The views of a scene show one set of named points, each view turned or mirrored, and shifted as a whole, with a little noise and some points left out.
(in the rows, 128 means zero)

Scene 1
View 1
q822: [144 168 144 132 152 155  88 127 160 167 135  90 105 165 152 117 146 132
 100 126 149 124 115 133 138 175 150 125  88 150 137 142 139  93 144 106
 121 114 119 113  81 181 128 118 131  99 170 134 118 158  95 113 168 159
 158  89 181 137 114 143 118 131  87 142]
q96: [134 159  95 150  91 171 130 119 173 204  59  60 109 121 149 145 207 171
 166 148 196 115  81 135 149 209 179 111  42 217 130 120 148  47 167  82
 161 124 142 121  89 150 137 147 118  64 213 153 105 130 142  83 126 134
 165 228 130  87   7  91 197 142 114 159]
q882: [164 129 131 138 117 144  93 128 158 161  93  68 130 166 125 124 153 146
 116 121 178 108  93 147 114 146 159 105 103 192 123 129 180  64 124 110
  70  96 123 100  95 158 141 114 115  87 223 147 118 153 135 115 138 128
 157  86 168 107 110 120 149 106 119 129]
q568: [160 160 172 124 181 139  55 133 149 134 174 102 111 194 136 102 105 112
  60 109 127 124 128 132 119 142 134 122 124 124 141 150 156 116 120 126
  77 102 101 106  80 197 118 100 132 115 165 130 120 176  74 138 179 163
 150   0 210 150 180 167  74 112  82 123]
q303: [131 153 111 112 120 136  97 108 177 190  86  60 112 145 155  98 154 132
 135 116 176 102 106 158 116 175 139 127  43 205 111 126 139  75 140  82
 122 133 114  95 103 155 158 113 134  92 180 121 130 147 170 116 149 124
 151 132 156 121  58 101 189 162  94 142]
q935: [132 183 135 123 159 152  92 134 167 170 132  84  99 164 180 101 147 130
 100 118 149 121 114 131 147 180 142 135  60 161 122 143 117  88 148  91
 132 120 110 125  78 175 133 109 141  92 147 123 119 154 101 111 179 168
 163  98 183 141  89 136 129 167  72 142]
q621: [151 139 153 126 138 147  70 111 164 159 136  91 114 164 111 123 128 115
 100 122 154 117 117 141 106 163 140 110 105 149 143 136 168 113 132 115
 103 118 118  88  95 181 132 112 128 114 186 141 115 162 118 140 150 141
 148  73 172 129 136 137 125 100  96 138]
q112: [164 156 168 162 144 184  87 135 145 152 163 111 108 161 106 166 152 146
  93 148 147 145 111 106 144 187 174  97 136 114 173 143 185 105 150 131
 129  98 140 111  74 204  86 132 112 103 193 166  85 165  41 120 151 172
 164 108 176 120 144 157  69  66 112 150]
q591: [171 135 136 141 126 148  93 137 157 153 105  79 130 169 133 122 154 153
 111 122 167 109  93 142 118 144 164 106 110 188 125 131 177  57 122 112
  58  86 118 106  93 162 135 113 108  86 225 150 115 154 118 108 143 134
 159  78 175 108 117 127 131 105 120 124]
q278: [149 170 150 143 153 165  90 137 154 164 144  92 103 163 141 131 151 139
  98 135 146 131 112 118 146 187 160 117 100 141 146 143 152  93 153 112
 129 111 123 120  76 185 113 124 123  93 171 145 104 165  73 111 165 165
 160 104 178 132 116 148 104 118  92 143]
q664: [143 158 107 143 119 155 119 135 164 182  73  60 115 144 166 124 187 164
 140 133 185 110  80 138 148 175 170 121  58 215 116 128 146  40 149  87
 111 106 126 127  88 150 143 125 114  66 213 140 117 140 131  79 139 136
 163 152 157 105  44 104 176 147 116 137]
q886: [176 146 179 155 157 171  69 138 144 137 171 115 112 182 104 153 135 136
  72 138 135 139 115 110 131 163 167  96 160 106 167 146 191 109 139 142
  96  87 129 106  75 202  91 122 107 111 201 163  97 174  38 127 157 172
 159  55 190 127 189 168  52  56 112 138]
q804: [179 138 147 149 141 152  91 157 146 141 113  82 127 180 141 127 153 167
  95 123 161 120  86 133 141 130 176 110 132 178 123 138 181  51 123 119
  46  64 121 124  84 161 122 111 104  78 228 147 109 162  85  90 151 144
 162  55 193 110 137 138 105  98 126 120]
q203: [183 115 148 150 117 156  80 125 156 153 107  83 137 173  93 153 148 148
 107 133 170 118  92 135 109 141 173  91 144 169 147 128 212  75 120 133
  61  85 131  93  99 168 121 120 102  99 240 160 103 161 104 120 129 131
 157  82 164  98 143 133 117  56 136 130]
View 2
q96: [118  97  95 146 180  48 109  70 138 126 226 108  52 205 129 108  38 122
 118 190  67 154 104 141  84 105 154  77 145  94 149 144 157 132  34 130
  71 109 116 135  83 131 181 193 171 156 152 125 135 138 117 156 113  64
 134 123 139 117 231  75 105 177 143 114]
q112: [185 162 158 107 102 150 114 112 126 125 184 114 103 109 113 131 153 170
 152 129  57 153 131 123 191 194 140 132 162 180  65 163 112 104 100 114
 175 115 172 160 109 121 206 151  93 113 128 153 109 146 129 139 120 106
 140 122 140  81 122  87 171 130 171 115]
q278: [148 144 162 117 123 128 124 103 130 128 156 125  94 132 114 125 146 152
 154 136  81 130 109 142 156 159 134 145 155 128  84 136 117 123  80 146
 146 105 162 163 112 140 184 145 119 134 129 146 111 151 124 117 123  96
 146 112 132 102 138 107 130 128 161 101]
q303: [114 116 142 134 160  76 134  83 108 114 136 166  80 180 115 119  88 112
 142 154  90 115  88 127  77 100 158 127 134  68 117 108 131 158  28 172
 114 103 111 123 114 152 138 162 158 152 131 118 116 126 128 126 130  88
 184 110 117 142 196  99 107 157 127 108]
q664: [121 117 121 150 168  68 114  82 131 127 180 138  68 176 113 116  52 118
 131 159  79 130 102 139  93 114 149 128 137  70 132 122 143 136  58 146
 107 110 117 146  92 153 171 179 143 159 166 138 139 135 126 142 128  94
 146 136 130  99 198  84  99 144 152 110]
q886: [190 173 182 111  87 162 122 114 114 125 153 145 115  87  98 145 156 160
 165 100  61 132 130 109 195 192 147 166 149 164  53 149 102 111 119 127
 214 122 164 164 120 145 195 143  80 107 147 167 112 139 137 131 136 135
 163 136 137  65  98  88 174 105 183 119]
q203: [185 161 152 131 113 118 118  94  99 107 170 171  94 117 100 137  78 126
 150 113  48 140 132  81 142 158 178 138 134 144  80 148 116 132  97 118
 209 123 119 134 108 148 176 175  99 103 169 150 129 106 144 162 144 137
 187 149 131  76 148  56 172 132 167 141]
q621: [158 151 173 108 119 132 132 101 100 108 128 172 108 132 108 130 143 136
 158 122  75 125 107 108 139 150 165 141 143 132  78 128 105 145  67 155
 184 115 138 133 124 142 161 148 122 120 120 128 104 123 133 128 136 105
 190 116 121 123 143  95 163 141 145 118]
q935: [121 129 167 117 135 120 133 107 130 132 122 131  98 148 119 123 162 145
 157 143 107 108  86 156 139 137 124 160 153  94  93 114 116 132  54 173
 119  93 163 164 120 152 167 130 139 159 110 138 101 155 119  94 124  83
 147  98 124 126 150 129 104 127 150  84]
q822: [140 140 164 118 125 124 131 108 122 125 131 144 101 137 113 126 147 140
 153 135  89 116 102 140 144 148 135 148 153 108  86 123 112 133  66 162
 145 102 151 155 120 152 173 143 128 143 125 141 107 145 125 112 126 100
 156 114 127 111 149 112 128 128 153  98]
q882: [150 145 150 135 133  97 124  88 106 113 151 176  85 141 104 134  71 114
 146 123  66 124 110 100 113 129 170 143 129 103  97 120 119 145  73 142
 177 116 109 136 108 157 155 169 118 131 168 142 133 112 140 146 144 124
 184 142 126  96 166  74 142 135 157 129]
View 3
q822: [108 111 125  82 104  98 122 163 126 133 132 104 149 159 133 125 128 117
 115 169 113 133  99 130 144 110 138 138 135 129 138 115  85 117 128 138
 117 132  98  94 127 128 106 108 117 113 158 141 178 161  94 182 124 132
  95  77 130  75 138 140 119 122 144 136]
q664: [115  93  93 131 123 144  95 171 137  83 140 170 143 129 135 121 164  96
 117 147  85 117 139 100 177 114 160 140 107  62 125  91 139 151 127 123
  93 124  95  97 139  90 108 117 149 116 150 177 219 175 138 205  97 148
 110  81 121  76  65 140  91 100 161 165]
q886: [103 165 117  82  68  51 164 138  71 175 126  66 137 148 136 138  73 131
 102 187 133 126  81 141 144 131 146 165 146 107 177 134  37 126 137 162
 135 153 143  91 142 155  94 105  89 103 166 155 140 176  97 131 182  82
 118 112 173  92 124 169 151 134 158 101]
q203: [109 146 105 121  88  68 129 138  88 136 139 117 106 136 136 161  80  83
 100 144 127 120 105 120 159 161 163 138 121  48 175 123  99 137 131 143
 115 147 149 116 153 107  91 115 110 115 139 173 177 181 113 121 159  92
 131 131 174  83  78 174 112 137 159 106]
q804: [101 140  91 133  69  72 153 165  88 127 113 113 146 142 116 134 103 112
 133 175 101 143 101 126 172 136 157 164 124  64 157 114  79 146 155 128
 111 146 127 135 153 139  89  90 111 108 148 181 193 201 118 154 160  98
 105 119 168  84  90 177 116 123 147 125]
q278: [117 131 119  63 109 101 125 151 116 146 139  93 146 146 146 118 125 133
  97 173 112 113 101 130 144 104 133 157 141 128 149 123  65 121 119 159
 126 138 109  65 128 131 113 118 116 107 178 139 156 155 107 183 129 125
 108  70 130  79 125 137 142 118 164 136]
q591: [107 133  95 133  84  81 130 158  98 119 124 126 130 141 121 148 105  93
 123 160 109 133 105 115 169 140 163 148 117  57 157 117 104 145 143 131
 110 141 129 131 151 119  89  99 117 116 143 177 197 186 113 150 149 104
 119 122 164  84  88 173 106 128 147 123]
q882: [109 112 105 130  94  94 108 161 114 112 135 138 123 143 125 150 111  85
 121 143 111 133 113 115 162 146 153 129 112  60 153 117 119 138 133 124
 105 134 121 128 148  97  92 108 126 123 131 166 204 182 102 155 129 118
 114 115 156  74  89 163  93 129 143 126]
q621: [110 117 133  82  97  79 105 152 120 144 144 102 125 159 140 148 103  94
 103 151 135 133  92 127 134 136 136 117 136 115 152 133  89 114 121 137
 124 135 121 107 133 112 106 111 116 122 137 131 179 156  72 153 127 120
 109 100 154  67 138 149 111 141 141 108]
q935: [110  92 125  73 114 118 116 177 141 127 136 105 172 162 135 112 157 131
 118 182 102 136 102 135 143  90 124 138 142 155 118 110  87 117 128 129
 117 123  80  85 116 134 118 107 129 113 169 128 185 156  88 210 104 146
  84  57 114  71 151 129 123 116 139 148]
q568: [103 128 133  77  65  42 153 165 104 168 121  53 160 177 121 133  88 123
 122 190 130 166  63 159 126 123 122 138 158 157 153 140  43 104 148 127
 129 144 119 129 127 161  97  84  96 113 148 127 165 169  50 150 160 100
  86 102 156  71 184 160 130 141 119  98]
q112: [114 158 117  59  99  77 145 133  88 167 141  80 129 140 153 128  94 136
  82 175 128  94  96 128 145 116 145 168 144 109 171 132  44 125 117 180
 135 148 137  50 140 142 106 121  97 101 183 152 130 161 120 148 158  93
 124  90 155  93 108 150 159 126 179 117]
View 4
q621: [149 125 103 142 117 145 136 106 142 115 140 112 104 178 169 134 151 113
 155 128 152 144 108  84 146 130 136 127 124 126 147 104 119 128 110  95
 157 126 134 162 104 129 116 139 104 151 122 158 150  94 109 121 133 144
 122 143 143  86 115 123 149 117 113 120]
q882: [159 117  66 128  89 155 162  87 126  91 117 119  94 131 186 104 142 115
 126 113 139 161 143  82 142 153 121 129 164 110 153 147 121 142 116  69
 143 131 131 131 116 145 111 169 127 145 104 152 168 100  99 142 147 142
 120 115 143  94 136 118 160 119  93 130]
q935: [135 117 129 121 134 125 109  85 137 114 123 129 100 181 179 108 150 160
 134 158 174 118 124  97 189 111 138 154  89 124 195 123 168 132 114 114
 123  81 132 172 103 117 132 145  90 132 131 144 139 106 131 143 125  94
 194 105 138  87 112 131 116  83  95 121]
q664: [156 102  69 133 101 132 142  74  94  82  98 156  97 114 215  60 142 135
 100 118 134 157 158  91 159 161 126 152 162  94 191 181 162 123 118  98
 101  84 111 114 122 158 108 174 130 121 112 134 169 120 102 172 132 109
 184  83 127 106 155 135 126 102  82 149]
q278: [114 105 136 148 127 129 125 112 131 113 129 108  81 163 164 119 147 144
 122 137 179 134 136  87 167 128 120 148 103 115 160 120 147 112 114 114
 127 127 142 154  91 127 128 156 101 146 118 136 148 102  91 140 134 124
 180 128 132  97 130 124 129  96 101 103]
q203: [130 115  86 152  86 159 167 117 126 101 126  88  72 131 165 123 141 103
 122  96 152 177 147  72 119 163 106 126 163 108 113 123 102 121 112  71
 154 175 143 126 106 143 111 175 130 162  92 147 175  90  66 128 152 174
 109 151 142  98 145 112 170 127 101 106]
q804: [124 115  87 114  87 168 169  91 143  92 115  75  66 118 155 114 138 139
 114 120 187 155 159  69 161 136  95 145 151 110 140 142 129 162 123  57
 146 176 148 138 110 131 133 190 128 151  84 142 165  84  77 137 160 140
 137 118 153  93 137 110 176 104  86  93]
q96: [157  83  77 171 109 102 132  91  56  80  86 185  95 112 244  37 146 121
  79 100  99 164 163 100 139 184 136 147 172  92 196 193 168  73 118 133
  77  54  96  92 119 175  88 162 124 118 128 130 177 139  92 184 117 113
 212  87 106 122 176 142  93 111  79 172]
q886: [ 89 117 146 144 111 155 144 136 154 120 141  53  51 160 121 154 148 133
 124 128 206 145 135  64 147 122 100 137 104 120 110  89 116 127 114  89
 164 201 165 160  84 113 140 173 108 175  98 142 151  81  61 108 155 161
 136 168 141  90 129 101 167 108 108  64]
q303: [186 117  58 119 113 132 135  61 114  90 114 167 130 154 218  82 149 124
 141 128 117 146 125 104 158 149 149 132 152 114 205 160 149 135 113  92
 117  53 108 135 122 146 105 139 112 117 131 157 159 117 138 158 125 103
 151  84 135  94 125 140 124 110  89 168]
q591: [145 116  72 124  93 157 163  89 128  91 116 101  86 127 176 106 142 124
 122 115 160 159 150  77 146 148 111 135 158 108 152 146 124 150 119  67
 143 142 137 131 115 141 121 179 131 145  98 149 166  94  93 143 152 143
 129 117 143  89 136 119 166 109  89 115]
q112: [ 85 105 162 173 122 133 128 151 128 124 139  82  52 165 140 137 148 129
 112 124 188 144 140  74 142 135 113 140 101 117 117  93 129  83 115 126
 140 173 153 149  83 126 125 167 104 170 109 133 148  94  53 122 139 156
 169 170 131 102 140 113 140 106 114  83]
q568: [121 135 131 102 125 164 138 101 190 124 150  69  93 190 120 166 149 147
 163 155 206 122 104  79 177  97 118 134  86 137 145  81 116 167 116  73
 170 159 162 193  94  97 143 149  93 159 108 159 135  73 111 106 152 129
 118 142 158  65  90 106 169  93 107  76]
View 5
q568: [117 139 127 100  90  92  85 129  61 203 131 154 100 180 163  85  81 104
 154 127 184  91  64  77 159 112  90  97 123 174 183  94 134  79 116  87
 120 113 112 151 204  61 161 184  96 100 113 119 146 148 105 133 162 101
  98  79 122  89  86 194 140 164 155 136]
q822: [126 151 121 105 113 119 125 116 102 156 137 135 111 158 141 131  94  90
 152 134 151 110 106 102 152 126 109 109 114 184 165 125 158 130 107 108
 149 119 113  87 167  97 132 164 140 102 120 143 123 118 104 105 154  99
 104  70 128  99 118 155 136 117 130 128]
q96: [134 158 107 131 148 153 206  75 169  77 160 100 137 127 103 216 122  81
 144 154  85 121 172 136 127 159 126 139 139 192 114 203 162 192 110 137
 199 115 135   7 105 166  83 166 211 117 138 167 101  70 108  73 137 104
  81  60 139  97 154 114 152  29  84 123]
q621: [120 120 106 119  88 107 115 112  96 148 145 126 108 154 141 120  78 118
 148 153 150  92 101  95 148 137 109 111 132 183 151 125 139 104 119  90
 153  94 126 126 173 110 139 196 155 117 119 106 126 118  96 104 142 102
  94  63 135  73  97 163 142 125 124 119]
q591: [120 127 119 140 129 114 151  94 110 143 154 123 134 163 132 150 102  99
 152 142 123 105 105  98 129 140  97 127 166 174 141 177 135 106 118 101
 139 100 140 109 150 110 132 201 136 120 138 134 146 121 126 112 151 110
  57  83 106  62  92 197 174  99 117 153]
q886: [101 129 114 127  78  89  87 104  93 183 153 159  99 184 141 119  86 141
 184  92 118  87  64  68 181 116  64 106 162 184 196 109 135  81 127  87
 126 112 117 142 181  57 109 172 111 136 134 120 159 124 123 147 130 120
  74  95 128  58 107 179 131 155 158 179]
q112: [102 136 101 129  75 104  95  94 114 158 156 155  94 169 130 140  93 144
 187  91  99  90  88  82 199 115  70 105 148 193 201 104 147 113 129  99
 152 119 110 109 162  68  81 152 152 146 136 124 144 100 113 129 112 120
  95  86 148  73 132 140 109 132 155 170]
q203: [102 104 104 164  99 106 133  84 115 140 163 130 123 168 127 149  88 137
 165 133  93  92  90  89 143 141  84 125 190 184 154 168 123  87 131  87
 147  83 143 132 150 109 110 212 152 145 146 107 149 111 121 122 127 117
  50  85 117  36  90 191 167 111 125 166]
q664: [133 157 121 126 157 147 189  90 143 107 152 113 143 147 113 185 117  66
 144 154 115 121 148 119 120 150 119 134 141 186 121 199 152 160 107 129
 169 115 134  36 125 142 117 175 167 104 134 167 120  96 122  94 157 100
  72  67 116  95 129 161 168  58  95 133]
q935: [139 171 128  77 123 124 127 128  96 158 133 137 104 157 143 129 100  68
 142 144 172 114 120 102 154 125 119 108  89 181 162 119 160 154 102 118
 149 131 102  60 173 102 140 149 135  88 109 154 110 120 101  97 163  91
 122  65 137 128 127 139 127 114 126 111]
q303: [141 144 124 106 142 138 172 112 113 120 139 106 141 140 133 153  97  58
 118 180 161 120 142 122 114 148 140 123 115 177 115 174 152 150 104 114
 161 108 129  63 146 148 155 186 163  89 115 147 107 113 104  77 168  88
  90  56 120 106 108 162 167  72  97  97]
q804: [113 139 128 140 136 109 144  92 110 166 154 141 130 180 133 141 108  98
 167 113 113 103  87  84 139 132  81 126 175 176 164 173 131  98 116 101
 126 111 133 110 159  89 125 187 106 122 146 146 161 129 142 137 157 116
  46  99  93  58  91 213 175 112 130 175]

In a view up to two points have been moved. Name them for each view, in the order of its rows, or write -.
view 1 -> q935, q886
view 2 -> -
view 3 -> q278, q591
view 4 -> -
view 5 -> q303
